Points, in no order, along strands that fork, close into loops and pass close to each other.
In the rows, zero is written as 100.
Two points are linked if the straight distance between their rows is under 92.9. Some points are linked to none.
Genup: [ 77, 134,  97, 111,  84, 104, 113,  89, 117,  95,  99, 125,  55, 121, 101,
  82, 116, 127,  55,  95,  91,  67, 125, 100,  91, 105,  99, 133, 107, 142,
  73,  99,  74,  85, 127,  97,  82]
Nom: [121, 104, 121,  99, 111, 125,  88, 134,  96,  95, 107,  96, 125,  81, 111,
  88, 102,  71, 118,  75,  73, 106,  92,  93, 130,  89,  87,  87,  86, 115,
 143, 118, 130, 113,  70, 127, 136]
Desa: [110, 112,  92, 113,  99, 121,  86,  81,  84, 108,  92,  84,  82, 100, 112,
 118, 104,  95,  57, 143, 122, 114,  87,  86,  93, 112, 106,  66, 115,  79,
  94,  68,  77, 102,  99,  90,  70]
Suvel: [112, 126, 117,  91,  79, 124,  91,  71, 113,  91,  71,  85,  94, 102, 114,
  85, 112, 101,  76, 132, 110,  87, 120, 111, 105,  93,  80, 106,  69, 124,
  94, 107, 118, 108, 107, 133,  77]
kulig: [132, 111, 106, 102,  91, 111,  78, 113,  71, 124,  92, 114,  99,  98, 108,
 107,  87,  76,  84,  97,  97,  96,  79,  92, 103, 121,  87,  84, 110, 112,
 123,  94, 114, 132,  91, 100, 118]
revuv: [ 87,  79, 119, 112, 118,  82,  98, 108,  95,  94, 119, 105, 113, 107,  99,
 116, 109, 109, 151, 100,  75, 102,  98, 103,  83,  87, 112, 107,  86,  82,
 107, 107, 106,  90,  94, 116,  93]
balu: [141, 102, 104,  99, 104,  78,  90,  82,  89, 104,  79,  56, 126,  94, 120,
 108,  92, 104, 107, 121, 125, 124,  90,  85, 111,  99,  99,  63, 110,  64,
 129,  95,  98, 108,  75,  83, 111]
Kofu: [ 71,  94,  87,  94,  81, 100, 114,  97, 104, 107, 102, 107,  52, 102,  99,
  88,  72, 133,  73, 119,  91,  97, 108, 114,  66, 101, 109, 135, 114, 103,
  64,  95, 102, 102, 126,  97,  88]
nogos: [102,  59,  95,  88,  74,  88,  93,  99,  80, 128, 115,  94,  87,  70, 125,
 136,  69,  99, 111, 143, 120, 102,  67, 110,  66,  99, 108,  68,  98,  54,
 100,  97, 137, 113, 116, 106,  90]
mepof: [127, 119, 110,  72,  82, 123,  98, 118, 113, 112,  72, 110, 117, 102, 105,
  78, 104,  63, 101,  59,  80,  93, 109, 107, 138, 115,  81, 119,  78, 149,
 107, 119, 131, 125,  85, 110, 150]
Koro: [ 67, 129, 102, 120,  99, 108, 143, 105, 130,  61,  86, 137, 116, 139,  95,
  76, 132,  92,  90,  71, 113,  92, 154,  74, 105,  99,  75, 123, 105, 155,
 103, 101,  53,  83, 106,  96,  76]
Lidu: [ 78, 127,  89, 101,  68,  96, 117, 120, 109, 105,  82, 149,  48, 118, 109,
  79, 100, 126,  64,  93,  92,  64, 123, 113,  76, 120,  93, 152,  99, 142,
  60,  97,  79, 115, 127,  94, 102]
Sez: [120, 109, 113, 120, 116, 130, 104, 105,  71,  78,  84,  78,  90,  90, 123,
 123, 105,  88,  60, 157, 135, 137,  94,  80,  97, 100,  96,  67, 115,  68,
 111,  73,  71,  94,  85,  85,  72]
bufig: [ 74, 132, 104, 120, 103, 121, 136,  94, 113,  52,  76, 118,  92, 132,  98,
  86, 123, 103,  70,  98, 117, 105, 138,  82,  92,  89,  85, 116, 105, 131,
 105,  99,  61,  72, 105, 101,  69]
likiz: [106,  88,  84, 102,  93, 110,  88,  69,  98, 119, 102,  59,  82,  90, 121,
 128, 103, 104,  72, 171, 132, 111,  69,  95,  96, 105, 114,  50, 106,  48,
  77,  64,  82,  98,  93,  90,  68]
fazaz: [ 78, 108,  93,  88,  98, 106, 102,  73, 141,  67, 129, 114, 118, 126,  53,
  82, 120, 115,  94,  65,  81,  80, 128, 106, 129,  83,  88, 138, 104, 123,
  81, 121,  87,  90, 114, 103,  89]
Puzi: [103,  78,  90, 109, 116, 155,  75,  92,  72,  70, 128,  92,  86,  98,  87,
 161, 115, 108,  96, 137, 128, 117,  64, 118,  87,  92,  99,  79,  84,  60,
  90,  76,  82,  77, 105, 129,  68]
fopa: [ 81,  92, 101, 107,  98,  65, 113,  87, 130, 113,  95, 112, 114, 110, 134,
  70,  83, 142, 132, 114,  83,  97, 117, 112,  79,  73, 113, 108,  77,  94,
  92, 107, 128,  83, 107, 114,  76]
kag: [ 80, 105, 109,  95,  92, 123, 120,  72, 123,  53,  77, 117, 109, 134,  79,
  94, 132, 113, 108,  91, 111,  97, 138, 125, 115,  87,  68, 147,  83, 136,
  79, 110,  75, 100, 101, 140,  75]
kig: [144, 117, 100,  93, 115,  78,  82,  86,  92, 115,  86,  72, 130,  95, 114,
  93,  91,  93, 101, 101, 103, 116, 101,  83, 127, 112, 103,  71, 101, 107,
 138, 103,  97, 110,  80,  81, 117]
Kodu: [114, 103, 101,  83,  87,  83, 100, 109,  99, 144,  74, 106, 125,  93, 130,
  63,  76,  85, 120,  86,  84, 121,  85,  96, 106, 105, 112, 107,  78, 121,
 126, 130, 132, 111,  84, 103, 150]
Tuvuk: [ 73,  81, 109, 109, 112,  83, 111,  98, 122,  89, 111, 109, 125, 113, 120,
  93, 102, 131, 150, 109,  79, 110, 123, 106,  87,  65, 111, 117,  81,  86,
 101, 120, 125,  77,  97, 115,  71]
vab: [124,  91, 104, 107, 106, 104,  74, 114,  61,  91, 103,  79,  86,  73,  92,
 145, 115,  69,  95, 104, 124,  98,  78,  91, 107, 117,  82,  60, 118,  71,
 121,  83,  81, 118,  93,  99, 107]
Ruku: [106, 110, 103,  99,  83,  88, 115,  76, 100, 134,  70,  96, 100, 108, 135,
  69,  78, 126,  87, 138, 110, 105,  95, 103,  78,  99,  97, 104,  90, 103,
  91,  93, 116, 118,  89, 119,  94]
sapa: [ 99,  93,  99,  99, 108,  93, 102, 118, 106, 110, 130, 139, 124, 129,  76,
 104, 113, 104, 137,  68,  46,  86, 103, 113, 110, 114,  99, 129, 102, 110,
  85,  91,  97, 113,  93,  99, 122]
neno: [ 84, 106,  92, 108, 109, 108, 116, 108, 112,  82,  88, 112, 103, 122,  82,
  90, 102,  95,  98,  60,  93, 105, 128,  80, 100, 117,  92, 116, 138, 115,
  92,  93,  79,  98, 101,  81, 107]
Lud: [ 98, 129, 101, 128, 133, 100, 115,  77, 107,  62, 131, 109, 120, 128,  63,
 100, 128,  95,  94,  95, 106,  87, 112,  76, 104,  93,  96,  91, 106, 120,
 116,  91,  45,  69, 102,  81,  57]
zar: [ 97,  78,  88,  89,  91,  32,  97,  91, 103, 135,  96,  59,  79,  53, 107,
 102,  73, 103, 120, 116, 125,  90,  74, 100,  90, 110, 119,  79, 107,  66,
  91, 111, 103,  94, 120,  76, 108]
pul: [ 78,  91, 111, 115, 114,  50,  89,  83, 128, 103, 132,  71,  99,  85,  96,
  98, 111, 116, 125, 102,  94,  77, 101,  96, 112,  81, 123,  85,  91,  92,
 101, 118,  92,  55, 125,  77,  65]
Bas: [109,  80,  80,  71,  87,  68,  82, 115, 119, 145,  97,  88, 120,  67, 104,
  83,  76,  83, 136,  62,  83, 112,  71,  99, 134, 117, 134,  99,  99, 102,
 105, 132, 130,  93, 102,  68, 157]
vig: [104, 100,  95, 101,  97, 126,  75,  62, 110,  95, 119,  96, 113, 117,  94,
 119, 104, 125, 100, 130, 110,  97, 104, 119,  94,  88,  99,  87,  82,  78,
  79,  84, 118,  80, 111, 129,  67]
fam: [117,  70, 102, 105, 120, 114,  88, 132,  78,  92, 120, 102, 125,  86,  76,
 134, 112,  68, 136,  63,  93,  97,  75, 107, 120, 105,  74,  75, 113,  76,
 122,  78,  89, 119,  71, 118, 139]
mugom: [ 98,  95,  84, 111, 115, 143,  82, 112,  71,  64, 110, 109,  91, 105,  65,
 134, 111,  89,  81,  87, 123, 108, 100, 103,  94, 107,  87,  86, 119,  79,
  97,  71,  78, 106, 108, 114,  96]
Pebi: [ 76,  93, 118,  92,  83, 102, 122,  76, 131,  69,  68, 102, 110, 125,  98,
  81, 121, 126, 124, 108, 108, 102, 136, 128, 111,  71,  74, 144,  71, 117,
  80, 126,  97, 104, 101, 136,  75]
sazu: [122, 101, 113,  77,  98, 127,  99, 129, 114, 114,  88, 105, 128,  99, 106,
  78, 101,  56, 115,  51,  65, 118,  96, 102, 144, 113,  89, 103,  89, 133,
 120, 114, 126, 118,  70, 114, 155]
bure: [ 84, 115, 104,  96, 125, 110, 113,  80, 135,  65, 143, 104, 125, 119,  58,
  75, 128,  91, 106,  65,  79,  83, 121,  85, 133,  77, 104, 121,  88, 135,
 112, 124,  81,  88, 102,  86,  85]
tovil: [ 95, 101, 112, 106, 118,  49,  87, 100, 113, 109, 106,  61,  95,  60, 125,
  85, 104, 100, 117, 108,  92,  96, 103,  84, 112,  79, 131,  83,  76,  98,
 129, 135, 112,  61, 115,  75,  79]
ril: [107,  87,  91, 105, 111, 123,  74,  94,  68,  80, 125,  85,  88,  88,  71,
 160, 121,  87,  92, 115, 128,  97,  81, 107, 100, 106,  93,  66, 107,  64,
  97,  75,  81, 102, 105, 107,  94]
kinu: [111,  65,  92,  83,  92,  78,  82, 106, 104, 123, 114,  96, 124,  86,  87,
 120,  98,  85, 146,  69,  92,  99,  89, 113, 112, 106, 107,  88, 110,  66,
 102, 103, 127, 110, 100,  99, 139]
gemat: [ 95, 102, 122, 102,  95, 130, 110,  81, 117,  60,  77,  96, 127, 122, 108,
  96, 110, 119, 121, 119, 120, 116, 133, 120, 101,  64,  73, 121,  61,  92,
  95, 112, 121,  92,  88, 146,  74]
bigiv: [ 73, 124, 107,  97,  94,  94, 124,  90, 130,  91,  94,  99,  74, 112, 103,
  65, 110, 119,  80,  86,  80,  79, 132,  93,  96,  86, 106, 135,  98, 133,
  93, 123,  94,  88, 105,  99,  94]
narom: [ 93, 117,  80,  95,  85,  66, 113, 107, 104, 143,  93, 112,  65,  79, 114,
  56,  65, 128,  77, 103,  91,  80,  74, 104,  62, 115, 121, 127, 101, 114,
  76, 104, 115, 118, 107,  86, 120]
sim: [108,  71, 112, 109, 106,  80,  79,  96,  96,  96, 112,  81, 121,  67, 124,
 135, 100,  90, 145, 130, 122,  97,  90,  99,  95,  81, 104,  54,  78,  55,
 126, 105, 133,  68, 107, 103,  69]
Girav: [ 78,  93, 100, 104, 122,  83,  96,  74, 141,  79, 149, 104, 149, 109,  78,
  84, 121, 113, 145,  79,  91,  85, 123,  98, 118,  54, 110,  95,  72, 102,
 108, 119, 114,  66, 117,  99,  57]
nibu: [100,  53, 106,  85,  77,  72,  88, 108,  81, 111, 108,  75,  95,  47, 132,
 142,  80,  76, 140, 138, 140, 101,  69, 104,  84,  94,  93,  54,  89,  49,
 121, 105, 130,  93, 123, 101,  89]
pok: [ 79, 106,  93, 119, 114, 147, 115,  98,  82,  53,  95, 105,  78, 127,  96,
 119, 110, 115,  68, 121, 127, 133, 106, 100,  70,  94,  96, 107, 113,  97,
  93,  79,  56,  69, 109, 107,  59]
ripat: [104,  96,  85,  87,  89,  92, 108,  90, 109, 113,  77,  81,  91,  95,  93,
  77,  71,  98,  92,  89, 105, 109, 111,  99,  92, 108, 100, 113, 130,  95,
  95, 107, 118, 114,  94,  90, 123]
Geguz: [106, 107, 120, 103, 117,  74, 108,  75, 121,  86,  89,  66, 138, 107, 119,
  79, 101, 123, 112, 124, 114, 121, 117,  86, 117,  60, 107,  83,  88,  75,
 120, 114, 115,  79,  80,  85,  78]
zunes: [105,  91,  82,  85,  87,  89,  87,  81, 117, 120, 102,  90,  92,  98,  82,
  88,  83, 121,  91,  85, 102,  88, 107, 105, 104, 107, 104, 100, 125,  83,
  75,  95, 116, 111, 114,  88, 115]
bebo: [104, 123,  97, 109, 104,  59, 131, 104,  90, 120,  65,  85,  88,  89, 135,
  58,  82, 110,  79, 122, 103, 120,  90,  71,  78, 103, 123, 100, 104, 113,
 117, 111,  89,  96,  83,  71, 116]
Vik: [ 87, 103, 102, 111,  89,  68, 118,  76, 126, 124,  88, 101, 111, 106, 147,
  58,  73, 148, 109, 140, 101, 101, 104, 112,  71,  75, 107,  91,  78,  88,
  84, 102, 128,  84,  99, 116,  76]
segas: [120,  86,  78,  83,  72, 107,  76, 109,  75, 131, 109, 141,  94, 110,  79,
 124,  88, 102,  65,  83, 113,  84,  89, 118, 108, 116,  89, 104, 122,  83,
  61,  79, 121, 146, 111,  93, 125]
Befur: [106,  89,  96,  69, 120,  81, 105, 101, 134, 124, 121, 106, 150, 108,  80,
  82, 109,  84, 139,  49,  57,  90,  99, 103, 146, 107, 117,  96,  88, 123,
  98, 109, 112,  99,  91,  73, 133]
pab: [ 90, 120, 122, 108, 105, 102, 137, 106,  88,  78,  86,  83,  68,  98, 129,
  87,  98, 106,  63, 150,  98, 123, 118,  89,  71,  77, 114, 111,  99, 103,
 118, 105,  98,  77,  90,  94,  79]
kifi: [101, 113, 123, 110, 115, 132, 107,  88, 105,  57, 105,  98, 132, 121,  95,
  95, 121, 108, 115, 107, 108, 114, 121, 101, 107,  58,  83, 112,  65, 103,
 113, 114, 116,  92,  75, 137,  77]
kas: [103, 133, 104, 125, 125, 122, 100,  66, 105,  67, 126,  96, 108, 121,  74,
 112, 129, 109,  79, 120, 113,  99, 105,  89, 106,  94,  99,  89,  95, 106,
 104,  93,  61,  62,  98,  98,  58]
gora: [ 90, 111, 100, 103, 115, 142, 122, 131, 124,  66, 108, 149, 123, 125,  68,
  90, 127,  68, 109,  43,  74,  94, 127, 103, 125, 118,  80, 125,  98, 145,
  92,  91,  85, 110,  92, 103, 117]
Fop: [ 99,  91,  89,  89,  83, 132, 108, 111,  92,  90,  69,  96,  81, 102,  87,
 100,  82,  88,  73,  92, 117, 118, 118, 102,  86, 105,  76, 108, 132,  95,
  93,  94, 113, 129,  99, 108, 112]
Kalo: [107, 115, 113, 105, 125,  56,  98, 103,  99, 108,  96,  66,  96,  79, 120,
  82, 116,  96, 108, 102,  77, 101, 101,  76, 114,  93, 128,  93,  86, 120,
 134, 128,  88,  76,  96,  68, 102]
lan: [128, 114, 105,  93,  69, 135,  82, 119,  60, 130,  97, 117,  84,  89, 133,
 108,  76,  67,  59, 105, 113, 101,  73,  92,  93, 116,  77,  83, 113, 105,
 118, 102, 123, 150,  98, 115, 109]
soki: [100,  85, 105, 105, 106,  77,  93, 126,  90, 124, 121, 135,  99, 103,  86,
 112, 105, 103, 129,  85,  59,  74,  85, 110, 101, 121, 115, 131, 103, 104,
  82,  92, 104, 108, 103,  86, 124]
losum: [110,  97,  84,  99,  91, 151,  74, 101,  68, 110, 100, 100,  71,  93, 112,
 137,  96,  75,  41, 132, 133, 113,  79,  88,  94, 113,  96,  58, 118,  70,
  94,  70,  89, 128, 103,  99,  75]
nis: [118,  94,  96,  87,  87, 135,  84, 109, 100,  91, 102, 117, 116, 114,  70,
 111, 100,  77,  94,  62, 101,  96, 110, 122, 124, 108,  68, 107, 106,  99,
  94,  87, 121, 135,  89, 126, 136]
keli: [109, 124,  84, 104, 109,  50, 116, 107,  90, 136,  62,  92, 103,  89, 127,
  54,  79, 108,  94,  97,  95, 117,  80,  80,  92, 118, 131, 103,  97, 125,
 122, 116,  83,  99,  80,  66, 140]
ror: [144,  93, 102,  96, 100,  82,  82,  91,  69, 106,  86,  66, 102,  70, 122,
 135, 102,  77,  95, 125, 134, 120,  73,  83, 110, 126,  87,  47, 120,  63,
 135,  96,  79, 123,  85,  86, 111]
nira: [119, 113, 100,  82,  80,  73, 101,  85, 117, 142,  67, 101, 137, 107, 133,
  58,  78, 103, 118,  93,  91, 104,  98, 107, 117,  96, 100, 100,  63, 130,
 111, 125, 136, 116,  89, 119, 123]
Gozir: [ 93, 109,  91,  95,  85, 107,  89,  93, 122,  86, 116, 128,  96, 125,  61,
  95, 105, 117,  77,  70,  93,  69, 127, 116, 123, 114,  85, 135, 120, 121,
  61,  96,  94, 101, 131,  93, 107]
berur: [ 95,  80, 107,  98,  98, 121, 104,  95,  90,  72,  97,  63,  81,  83, 105,
 114,  82, 101,  83, 143, 118, 130, 102, 100,  78,  76, 106,  90, 111,  62,
 110,  99, 118,  91,  98, 102,  83]
pese: [ 84, 126,  79,  90,  68,  77, 129, 119, 106, 135,  82, 133,  53,  89, 119,
  60,  79, 127,  71,  91,  89,  65,  97, 115,  68, 118, 110, 156,  92, 139,
  61, 107, 106, 127, 106,  87, 120]
Lusaz: [145, 114,  98,  92, 109,  85,  82, 111,  81, 122,  90,  92, 126,  94, 106,
 101,  89,  76, 110,  82,  90, 102,  84,  85, 119, 129,  99,  73, 107, 120,
 135, 100,  94, 117,  81,  83, 132]
Sur: [ 85,  88,  99, 111, 113,  69,  86,  70, 114,  86, 144,  88, 100, 104,  65,
 122, 115, 127, 128, 101,  98,  75,  95, 110, 103,  97, 111,  96, 105,  77,
  84,  96,  74,  70, 123,  94,  71]
vuful: [ 92, 104,  95, 115, 105,  63, 106, 102,  91, 120,  88,  84,  65,  85,  90,
 100,  91, 106,  89, 103, 111,  89,  87,  85,  82, 125, 115,  97, 132,  99,
  88,  87,  64,  95, 109,  58,  99]
Todo: [121, 111, 100,  76,  75,  87,  96,  75, 117, 135,  69, 102, 125, 118, 106,
  69,  86, 102, 103,  90, 102,  83, 109, 121, 115, 108,  79, 108,  80, 127,
  89, 100, 128, 129,  93, 119, 121]
vun: [ 70,  79,  92, 101, 100,  92,  91,  77, 106,  93, 132,  82,  72,  96,  79,
 122,  96, 132,  95, 120, 103,  96,  96, 115,  84,  93, 118, 105, 114,  73,
  78,  95,  85,  68, 131,  99,  69]
lepi: [ 82, 114, 109, 111, 134,  79, 121,  87, 121,  74, 134,  91, 118, 120,  69,
  84, 132,  98, 108,  75,  76,  86, 111,  69, 120,  80, 112, 112, 103, 129,
 122, 118,  60,  80,  96,  73,  80]
vuvi: [114,  64,  81,  69,  76,  69,  79, 114, 107, 139, 105,  84, 112,  59, 101,
 111,  80,  79, 134,  69, 104, 101,  69, 107, 122, 116, 116,  84, 110,  70,
 110, 122, 142, 102, 112,  77, 155]
val: [ 78,  94,  97,  76,  68, 104, 136,  94, 105, 103,  69, 101,  53,  93, 116,
  75,  68, 122,  65, 146, 109, 108, 111, 126,  51,  95,  97, 136,  90, 115,
  68,  98, 113, 123, 111, 115,  87]
falo: [ 66,  94,  93, 109,  92,  91, 112,  82, 119,  95, 121,  96,  63, 112,  92,
  92,  87, 146,  78, 120,  89,  99, 106, 117,  75,  93, 111, 120, 121,  96,
  70, 100,  76,  76, 127, 100,  72]
Tas: [ 99,  90, 101,  83, 119,  89, 109,  98, 124, 104, 118, 109, 144, 124,  78,
  89, 113,  92, 136,  61,  61,  98, 106, 101, 125, 106, 102, 112,  99, 115,
 101, 101,  98, 109,  85,  94, 117]
Dab: [ 99,  76, 104,  97,  99,  76,  84, 128,  62, 117, 107, 102,  69,  73,  88,
 140,  93,  83, 112,  98, 104,  81,  66, 102,  91, 122, 107, 101, 115,  77,
  84,  93,  93, 115, 118,  85, 117]
mabe: [ 99, 113, 116, 114, 106,  82, 123,  99,  86, 106,  86,  77,  72,  90, 134,
  92,  95, 108,  76, 154,  99, 115,  96,  85,  71,  96, 127,  96,  99,  93,
 116,  98,  95,  84,  90,  83,  87]
napu: [109, 104,  95,  95,  97,  90,  72,  56, 125, 110, 129,  96, 127, 107,  91,
 106, 101, 123, 108, 107, 100,  69, 107, 115, 111,  87, 101,  70,  83,  87,
  88,  87, 126,  92, 116, 106,  76]
zifi: [ 86, 118, 108, 123, 112, 137, 112,  78,  96,  62, 109,  84,  85, 119,  94,
 109, 118, 115,  67, 137, 117, 122, 106,  95,  89,  84, 105, 101, 106,  93,
  96,  88,  66,  54, 101, 105,  52]
beriv: [ 99, 118,  74,  92,  85,  59, 116, 118,  90, 157,  74, 112,  96,  85, 119,
  59,  62, 115,  95,  84,  95, 101,  65,  91,  71, 129, 124, 121, 102, 123,
  94, 113, 100, 116,  88,  78, 143]
ruzuv: [ 94, 122, 118, 126, 119, 148, 103, 113,  79,  60, 104, 117,  95, 116,  93,
 107, 125,  99,  94, 104,  94, 107, 111, 105,  88,  78,  87, 115,  77, 113,
 108,  92,  95,  90,  86, 139,  84]
natu: [100, 106, 120, 130, 125, 135,  95, 122,  70,  62, 106,  99,  86,  92, 100,
 124, 113,  95,  97, 121,  99, 111,  94,  98,  82,  82,  98,  97,  89,  91,
 122,  91,  93,  83,  79, 127,  87]
pez: [ 82, 114,  95, 106, 110, 120, 132, 119, 128,  75,  94, 132, 115, 130,  81,
  80, 119,  79, 101,  47,  87,  96, 137,  78, 114, 118,  86, 119, 123, 141,
  94,  93,  74,  95,  99,  80, 106]
Ragel: [ 94,  85, 123, 118, 127,  95, 105, 117,  75,  84, 104,  99,  93,  99, 103,
 129, 111, 106, 124, 122,  91, 107,  92,  96,  78,  87, 106, 106, 100,  83,
 112,  95,  89,  88,  84, 113,  90]
tavez: [ 90,  86, 104, 100, 109,  39, 103,  93,  96, 115,  99,  64,  72,  72,  88,
  96,  92, 102, 118,  96, 101,  86,  85,  92, 104, 113, 118,  93, 120,  91,
  89, 107,  68,  85, 113,  64, 105]
nutef: [101,  71, 116, 107, 115,  61,  84, 108,  94, 111, 115,  95, 124,  81, 111,
 117, 106,  90, 164, 103,  88,  88,  85, 100, 103,  85, 113,  78,  73,  79,
 116, 108, 126,  76, 102, 107,  89]
defe: [ 90,  86,  92,  98,  86, 157, 107, 117,  70,  81,  77, 110,  68, 109, 103,
 118,  78,  95,  62, 116, 124, 130, 108, 110,  70, 100,  81, 103, 115,  91,
  87,  81, 100, 123, 108, 124,  89]
gereg: [103, 101,  92,  99,  83, 102,  97,  76,  93, 136,  93,  98,  89, 106, 127,
  97,  73, 124,  78, 148, 112, 100,  86, 108,  72, 104, 103,  92,  98,  78,
  78,  81, 117, 120, 101, 118,  86]
tebo: [ 97, 103,  87,  99,  90,  89,  79,  91, 118, 109, 116, 108,  81, 109,  70,
  95,  91, 122,  70,  77,  94,  59, 105, 107, 120, 117, 102, 119, 130, 104,
  59,  94, 101, 101, 127,  76, 112]
Ziz: [ 81, 118, 119, 104, 105, 100, 140, 111, 102,  78,  77,  93,  78, 102, 127,
  75, 112, 100,  82, 107,  85, 110, 134,  84,  83,  79, 109, 135,  97, 125,
 114, 120,  98,  93,  88, 100, 103]
sifun: [105,  54,  97,  88,  81, 101,  72, 116,  86, 103, 131,  97, 109,  71,  84,
 150, 104,  84, 134,  83, 110,  88,  81, 121, 106,  92,  90,  75, 111,  48,
 109,  97, 133, 120, 114, 118, 127]
zitig: [102,  86,  95, 104, 105, 146,  66,  83,  93,  79, 132, 101, 107, 103,  83,
 140, 110, 120, 111, 119, 115, 109,  91, 124,  91,  83,  98,  83,  80,  59,
  91,  89, 118,  78, 113, 139,  72]
mide: [ 92, 119,  95, 122, 106, 148, 103, 135,  97,  53, 106, 158, 105, 125,  73,
 107, 128,  83,  87,  63, 104,  92, 131, 106, 100, 113,  71, 117,  91, 140,
  93,  77,  80, 103, 112, 123,  99]
mapud: [111,  85,  94,  90,  74, 109,  95,  80,  83, 140, 100, 100,  97,  92, 125,
 118,  71, 104,  87, 148, 118, 110,  72, 106,  69,  97,  99,  72, 105,  61,
  95,  90, 128, 129,  98, 117,  92]
Muv: [115, 106,  92,  96,  76, 155,  84, 109,  64, 119,  95, 112,  61,  79, 128,
 119,  81,  64,  29, 135, 120, 113,  79,  86,  93, 116,  91,  66, 108,  93,
 101,  89, 101, 142, 108,  98,  80]
Nel: [ 90, 119, 107, 111, 103, 154,  98, 114,  85,  62,  92, 135,  90, 125,  83,
 109, 124,  92,  84,  87, 101,  94, 125, 115,  93, 102,  71, 125,  84, 134,
  96,  87,  88, 105, 104, 137,  91]
kevig: [117,  88, 129, 110, 119, 109,  87, 127,  91,  91, 107,  85, 129,  69, 119,
 105, 104,  76, 134,  98,  79, 108,  88,  89, 116,  74,  93,  80,  78,  95,
 154, 124, 131,  98,  77, 127, 113]
peb: [ 96,  96,  85, 120, 107, 164,  95, 114,  67,  63,  92, 110,  83, 115,  88,
 131, 101,  94,  67, 109, 133, 126, 103, 101,  84,  98,  80,  84, 117,  84,
  95,  66,  80, 101, 106, 119,  80]
bizu: [ 80,  97,  94,  92, 104,  96, 130, 144, 115, 120,  89, 133,  89, 100, 106,
  83, 102,  88, 122,  54,  60, 108,  93,  92, 102, 131, 123, 139, 120, 121,
  84, 106,  98, 108,  79,  75, 140]
tuzaz: [135,  93,  93,  89, 108, 123,  83, 113,  85,  86, 123, 105, 137, 104,  64,
 127, 115,  74, 114,  58, 102,  94,  91, 113, 125, 106,  72,  67, 107,  84,
 119,  76, 104, 129,  82, 111, 135]
keka: [112, 114,  97,  94, 121,  51,  90, 115,  90, 124,  78,  75, 109,  75, 127,
  73,  99,  91, 115,  84,  79, 120,  84,  72, 125, 116, 140,  92,  84, 133,
 137, 136,  71,  84,  86,  54, 136]
met: [104,  98,  90,  71, 102,  79,  97, 110, 124, 139,  91,  93, 129,  91, 107,
  68,  92,  86, 129,  58,  64, 114,  86,  94, 136, 109, 132,  98,  84, 122,
 109, 131, 120,  94,  89,  74, 146]
ludod: [100,  66, 105, 105, 106,  88,  93, 149,  72, 119, 113, 128,  84,  88,  82,
 132, 104,  74, 130,  76,  79,  90,  69, 104, 102, 127, 104, 113, 119,  89,
  89,  84,  93, 121,  98,  91, 134]
gifos: [122, 103,  99,  78,  75, 110,  90,  98, 108, 121,  81, 113, 118, 114,  89,
  91,  95,  79,  98,  73,  99,  90, 111, 122, 120, 113,  77, 118,  97, 117,
  88,  95, 128, 133,  93, 117, 132]
mozib: [ 89, 110,  87, 112, 111,  81, 113, 121, 106,  99,  91, 102,  86, 100,  86,
  94, 101,  84,  97,  64, 106,  92, 110,  72, 104, 131, 104, 101, 145, 119,
  99,  90,  64,  89, 112,  51, 108]

How many points has the smallest loop of links through each point below? Write - if it is on no loop.
fazaz => 14
Tuvuk => 11
Ziz => 11
Puzi => -

A tip is a point with one link. Name the tips that can be reached along the links from each point below, in the order of the rows.
gifos => fam, Dab, sifun, kevig
ril => Sez, likiz, napu
Ziz => val
pez => bufig, kag, zar
